A landscape with many valleys, sampled at points; each row gives a point and its height.
A ball rolls from a point to the lowest of its 2 nearest points, and stops where none of them is lower. Distance is the straight distance between rows; heights are no part of it.
Z143: [-165 -211 39 -435 -192 -74 203 417 64 19 337 -8 -144 -163 79 -128 363 -223 378 -82 -377 -183]  height 111
Z282: [93 268 225 199 148 102 146 -320 -364 -87 119 -10 -13 228 288 -54 -326 -130 -370 -7 62 185]  height 365
Z664: [-127 155 -43 -234 -148 -53 24 -119 -58 -28 -250 148 355 116 -254 122 34 -294 -214 -250 -157 -122]  height 110
Z51: [-70 -34 -22 -74 -546 -401 -156 -170 -136 -162 -93 132 -95 262 -197 -92 292 -465 85 -286 -178 125]  height 219
Z374: [180 -6 112 261 -239 328 -106 -391 100 -268 227 82 -110 -42 230 -122 -21 10 82 -198 144 73]  height 779
Z339: [109 -53 58 -391 38 -228 31 358 301 87 501 3 -315 154 105 23 265 -244 357 121 -336 168]  height 314
Z517: [110 -219 -188 -304 4 -160 197 319 326 286 306 -38 -49 -233 376 -413 61 33 132 159 -361 -83]  height 195
Z888: [-256 -181 -52 146 -545 -111 235 -34 -13 -27 132 64 170 -145 -102 -288 -3 -405 443 -203 -84 -153]  height 179
Z673: [52 -50 -161 -92 82 -188 39 -71 95 40 214 204 64 235 221 -162 -33 -354 -67 -205 -307 67]  height 351
Z453: [-99 -307 -237 1 -423 -34 -94 116 -89 -130 -128 22 -62 -165 -43 -155 318 41 111 -110 -159 -165]  height 159
Z686: [47 -26 -260 -340 63 -155 41 5 214 81 26 114 410 115 270 -157 -198 -119 -226 -39 -347 33]  height 381
Z363: [-7 -104 -184 391 106 30 -327 48 158 -170 -36 88 -148 -346 77 119 117 243 43 137 121 -97]  height 327
Z830: [162 -153 146 102 385 211 -33 -413 -238 -88 24 96 -164 29 371 -167 52 -145 -86 -18 -1 -58]  height 477
Z455: [10 -96 -396 -166 -158 -48 52 314 388 43 57 -47 318 73 329 -188 -291 135 -48 127 -261 28]  height 419
Z413: [-53 107 23 133 -99 -302 -127 -148 -182 -99 121 216 -204 262 1 18 303 -418 -107 -120 -81 200]  height 237
Z899: [-21 191 66 203 472 -24 176 9 -324 -16 -147 61 -14 246 -37 117 -216 19 -423 241 -10 344]  height 418
Z502: [-36 -130 -163 68 -628 72 -171 -19 282 -116 -80 -2 183 -174 -194 -215 -206 41 218 -156 143 -156]  height 227
Z11: [223 83 165 -350 792 -334 -332 -18 414 173 282 230 -63 157 94 222 63 -107 26 -272 174 339]  height 490
Z612: [-158 -188 -140 -385 -38 87 110 492 80 71 81 -137 90 -310 386 -234 211 234 163 137 -453 -98]  height 109
Z798: [136 423 218 327 167 230 -36 -360 13 -82 74 37 65 228 103 256 -534 117 -423 70 64 251]  height 320
Z581: [-181 55 125 55 -648 -222 -67 -279 7 -33 205 -65 56 121 -142 -129 73 -452 206 -167 8 -4]  height 202
Z997: [-196 65 22 -239 -70 80 -8 208 -138 -54 -273 -131 121 38 -355 190 2 49 -119 177 -39 -104]  height 435
Z620: [170 -368 -85 128 254 328 50 -170 -305 -52 -171 88 -72 -145 172 -216 206 5 22 -24 -43 -307]  height 432
Z169: [-325 -90 -16 -267 -556 -134 268 284 5 28 196 -50 136 -144 6 -144 143 -264 339 -119 -224 -157]  height 151
Z730: [127 89 166 233 -453 314 -58 -507 79 -149 9 48 162 -114 -66 -126 -178 -99 226 -306 164 -150]  height 792
Z877: [-129 -95 -165 -219 -486 -51 -147 225 230 -107 -170 -120 289 -170 -183 -50 34 -8 66 -181 -216 -157]  height 193
Z615: [-128 -92 -203 -195 30 -125 267 603 -228 88 -57 -235 26 -123 307 -126 189 157 -88 45 -316 -174]  height 184
Z628: [-2 257 -108 204 -155 62 -95 -61 153 24 83 38 140 -149 -69 271 -4 -29 -118 123 71 -390]  height 283
Z87: [71 -7 32 110 83 -274 -190 -24 69 -79 293 203 -286 -35 115 217 383 -446 -1 -112 -55 -120]  height 261
Z241: [85 332 300 130 -70 335 -276 -291 127 -15 -103 -145 -87 -1 -292 282 -183 363 4 98 437 97]  height 891
Z85: [25 -137 -98 126 -344 26 -269 -251 123 -114 -357 11 -198 -426 -278 -130 355 201 210 -50 211 -302]  height 306
Z369: [185 7 279 263 -144 554 69 -404 -143 -194 -60 -249 -39 49 -145 41 -474 238 -193 76 85 107]  height 836
Z714: [2 72 132 298 -128 368 509 31 -331 163 -77 -157 -257 -151 -74 -77 -130 179 53 326 259 -297]  height 523
Z671: [34 112 197 -312 -104 119 -246 -373 -181 -150 -320 53 194 317 -435 -104 -120 80 17 -234 124 309]  height 112
Z697: [-32 -157 89 -41 457 2 -324 54 1 46 -17 -134 -128 -235 -287 412 237 408 224 204 292 100]  height 208
Z557: [27 37 -96 326 -565 124 -176 -68 314 -72 -90 152 -61 -373 -44 -184 151 180 317 10 272 -165]  height 265
Z892: [-51 96 -90 350 115 -223 -403 -4 -48 -168 22 64 -172 -126 44 272 357 -96 -84 63 171 -119]  height 292
Z149: [-50 -4 162 -281 -47 -156 -161 -299 -366 -125 -279 148 26 195 -435 -93 278 -193 -65 -300 -39 270]  height 62
Z90: [245 -18 -176 343 22 53 538 198 -159 143 -72 -257 -99 94 431 -358 -277 62 -36 -14 127 -42]  height 628
Z82: [-100 105 -260 25 -159 -112 358 243 -163 156 97 3 228 -71 115 -34 -4 -246 69 26 -142 -339]  height 329
Z713: [-47 -289 0 -160 222 -124 -366 136 -66 -71 26 -29 -178 -124 -59 98 393 276 179 73 14 137]  height 91
Z191: [39 183 188 39 239 38 -446 -110 156 19 26 -7 -39 64 -227 166 -82 355 131 37 468 282]  height 920
Z756: [-134 45 14 -75 223 -75 214 256 -410 90 -321 -107 -59 320 -216 155 -23 158 -378 294 -103 217]  height 468
Z437: [-97 365 100 -375 -284 -221 -141 55 338 88 -11 18 296 -85 -156 388 198 -169 -73 -356 249 -419]  height 188
Z738: [-289 -46 136 -214 -22 151 326 355 -323 118 -413 -221 -15 201 -471 199 7 86 -420 120 -156 -32]  height 483
Z533: [-17 -95 -107 114 196 -158 -383 111 390 -46 197 60 -106 -277 103 252 140 294 236 -59 318 163]  height 373
Z31: [80 20 148 -370 505 -296 -66 177 141 169 353 80 -132 108 142 68 258 -209 109 58 -197 118]  height 375
Z812: [-73 94 -111 23 148 -124 486 428 -223 208 6 -188 73 -9 248 49 -49 28 -163 310 -29 -271]  height 266
Z761: [75 49 -140 -282 -145 -243 157 220 382 126 574 0 -84 29 254 -201 -59 -123 355 129 -262 37]  height 262
Z834: [122 165 62 171 -255 345 -10 -354 -104 -28 8 -70 297 61 -35 -47 -342 99 -24 -66 173 125]  height 810
Z706: [-87 262 49 -154 -308 247 54 13 280 123 -125 -137 346 -9 -456 323 -193 119 -56 43 174 -294]  height 300
Z187: [373 -69 336 24 449 108 -78 -494 37 -131 310 135 -319 87 368 -163 -118 -237 -11 -129 -171 164]  height 514
Z876: [-4 266 169 -245 -184 -188 -161 -198 52 -21 -99 170 222 64 -190 156 248 -373 40 -304 212 -185]  height 148
Z251: [63 235 150 190 298 308 -111 -244 134 -25 -174 30 -53 334 -357 301 -389 157 -491 156 117 327]  height 257
Z717: [-217 -36 -66 -186 -312 133 583 145 88 231 203 -11 408 -88 57 -265 -322 0 373 140 -44 -144]  height 449
Z454: [-237 148 -148 178 -303 -287 229 143 -402 -109 -308 15 21 110 -119 -71 69 -439 -237 -44 -150 -188]  height 106
Z734: [-59 402 23 -17 -355 -68 -149 148 458 50 -65 28 153 -204 -256 383 -27 62 -112 -93 332 -430]  height 234
Z115: [-108 -4 -27 -275 -148 259 240 4 -84 180 -102 -119 395 21 -217 135 -260 22 79 82 -57 -164]  height 376
Z572: [46 -111 11 302 289 -259 -19 -29 13 -24 308 -59 -144 -62 446 4 -136 -51 51 138 31 234]  height 711
Z980: [-29 -29 -120 252 -57 307 253 200 -38 113 -90 -52 -219 -365 -222 128 26 327 4 373 138 -312]  height 448
Z550: [284 -59 199 -27 475 -102 -251 -246 197 -17 264 258 -319 335 158 19 197 -315 25 -184 -129 233]  height 547
Z58: [130 108 97 271 504 164 314 -82 -190 144 -151 -112 36 163 204 -4 -499 33 -480 284 -25 40]  height 476
Z487: [-9 -189 -32 -194 506 -50 -203 246 -104 -82 -229 -25 26 184 -180 100 -84 360 -170 158 -88 465]  height 252
Z104: [70 -51 35 383 -203 283 695 105 -370 78 -157 -242 -117 101 211 -309 -115 113 135 59 259 -142]  height 585
Z802: [114 142 70 -98 -32 289 -295 -255 94 -108 -354 -85 110 387 -494 119 -252 263 -255 -44 111 343]  height 177
Z754: [163 -218 25 493 356 11 -54 -232 76 -29 218 -61 -381 -299 506 -201 -227 194 152 72 106 286]  height 736
Z574: [-296 263 30 81 -137 -192 186 -94 -289 -92 -523 185 256 130 -361 74 -158 -433 -349 -155 -201 -124]  height 74
Z449: [13 28 106 -9 216 267 -66 53 170 83 -119 -97 -58 -332 -278 326 43 371 76 306 157 -224]  height 348
Z107: [22 76 240 463 74 459 -163 -340 78 -54 -100 -144 -265 -57 -225 215 -219 341 -225 133 231 -70]  height 864
Z485: [62 -134 -19 -198 514 -268 -485 114 541 77 210 87 -48 -89 183 187 -4 194 174 -245 233 305]  height 426
Z535: [282 40 243 -262 883 -188 -162 -263 348 76 157 358 -158 78 278 107 161 -360 -69 -188 -152 242]  height 543
Z924: [-108 -360 29 -105 456 -186 -147 179 -331 48 -109 -201 -214 52 57 -77 156 366 78 180 9 383]  height 185
Z655: [-113 -75 -251 -194 -417 -22 178 212 194 64 258 -8 334 -11 36 -212 -215 129 272 8 -156 88]  height 455
Z496: [146 -116 -154 321 44 -193 320 198 -294 19 265 -131 -269 128 463 -320 66 -124 -35 24 73 -6]  height 661
Z500: [179 -55 -60 346 13 266 3 -260 -24 -46 124 49 -264 -205 302 -263 5 197 224 82 169 112]  height 761
Z758: [126 -285 0 3 -41 289 -4 -119 -96 0 -320 102 -106 -330 -168 -153 186 240 145 43 90 -315]  height 367
Z480: [-159 29 -86 -386 199 -137 -192 57 -52 -38 -189 119 299 239 -180 35 4 201 -173 -40 -176 355]  height 170
Z504: [-12 -119 -215 403 382 -232 133 263 -210 12 86 -185 -291 11 360 -5 -70 120 -66 261 84 99]  height 687
Z42: [-232 -133 -89 -24 -374 -269 -85 151 -286 -92 -111 -149 -66 -46 -123 74 347 -294 -123 -124 -149 -182]  height 132
Z788: [56 -118 79 -459 214 -200 -398 -53 -146 -113 -116 231 22 281 -215 -20 340 90 -52 -212 -109 388]  height 113
Z849: [-89 -70 -164 8 -175 110 604 340 -149 180 -122 -209 246 -8 101 -246 -269 4 188 2 -67 -258]  height 385
Z694: [61 12 -158 145 75 33 -54 -68 -47 -36 87 204 112 28 238 86 -19 -133 -188 -11 -73 -139]  height 321

Where does a ball stop that starts at each point below?
Z535: Z143
Z738: Z574
Z369: Z713
Z58: Z149
Z85: Z574
Z504: Z713
Z455: Z574

Call two points neighbours if one is among the 2 nearest of the other. Go from one point of each pair to the other, from neighbour to neighbour, staying as low as possible. Name the highest point that can't be avoided.
Z713 / Z574: Z738
Z143 / Z574: Z655
Z713 / Z149: Z487
Z612 / Z143: Z339
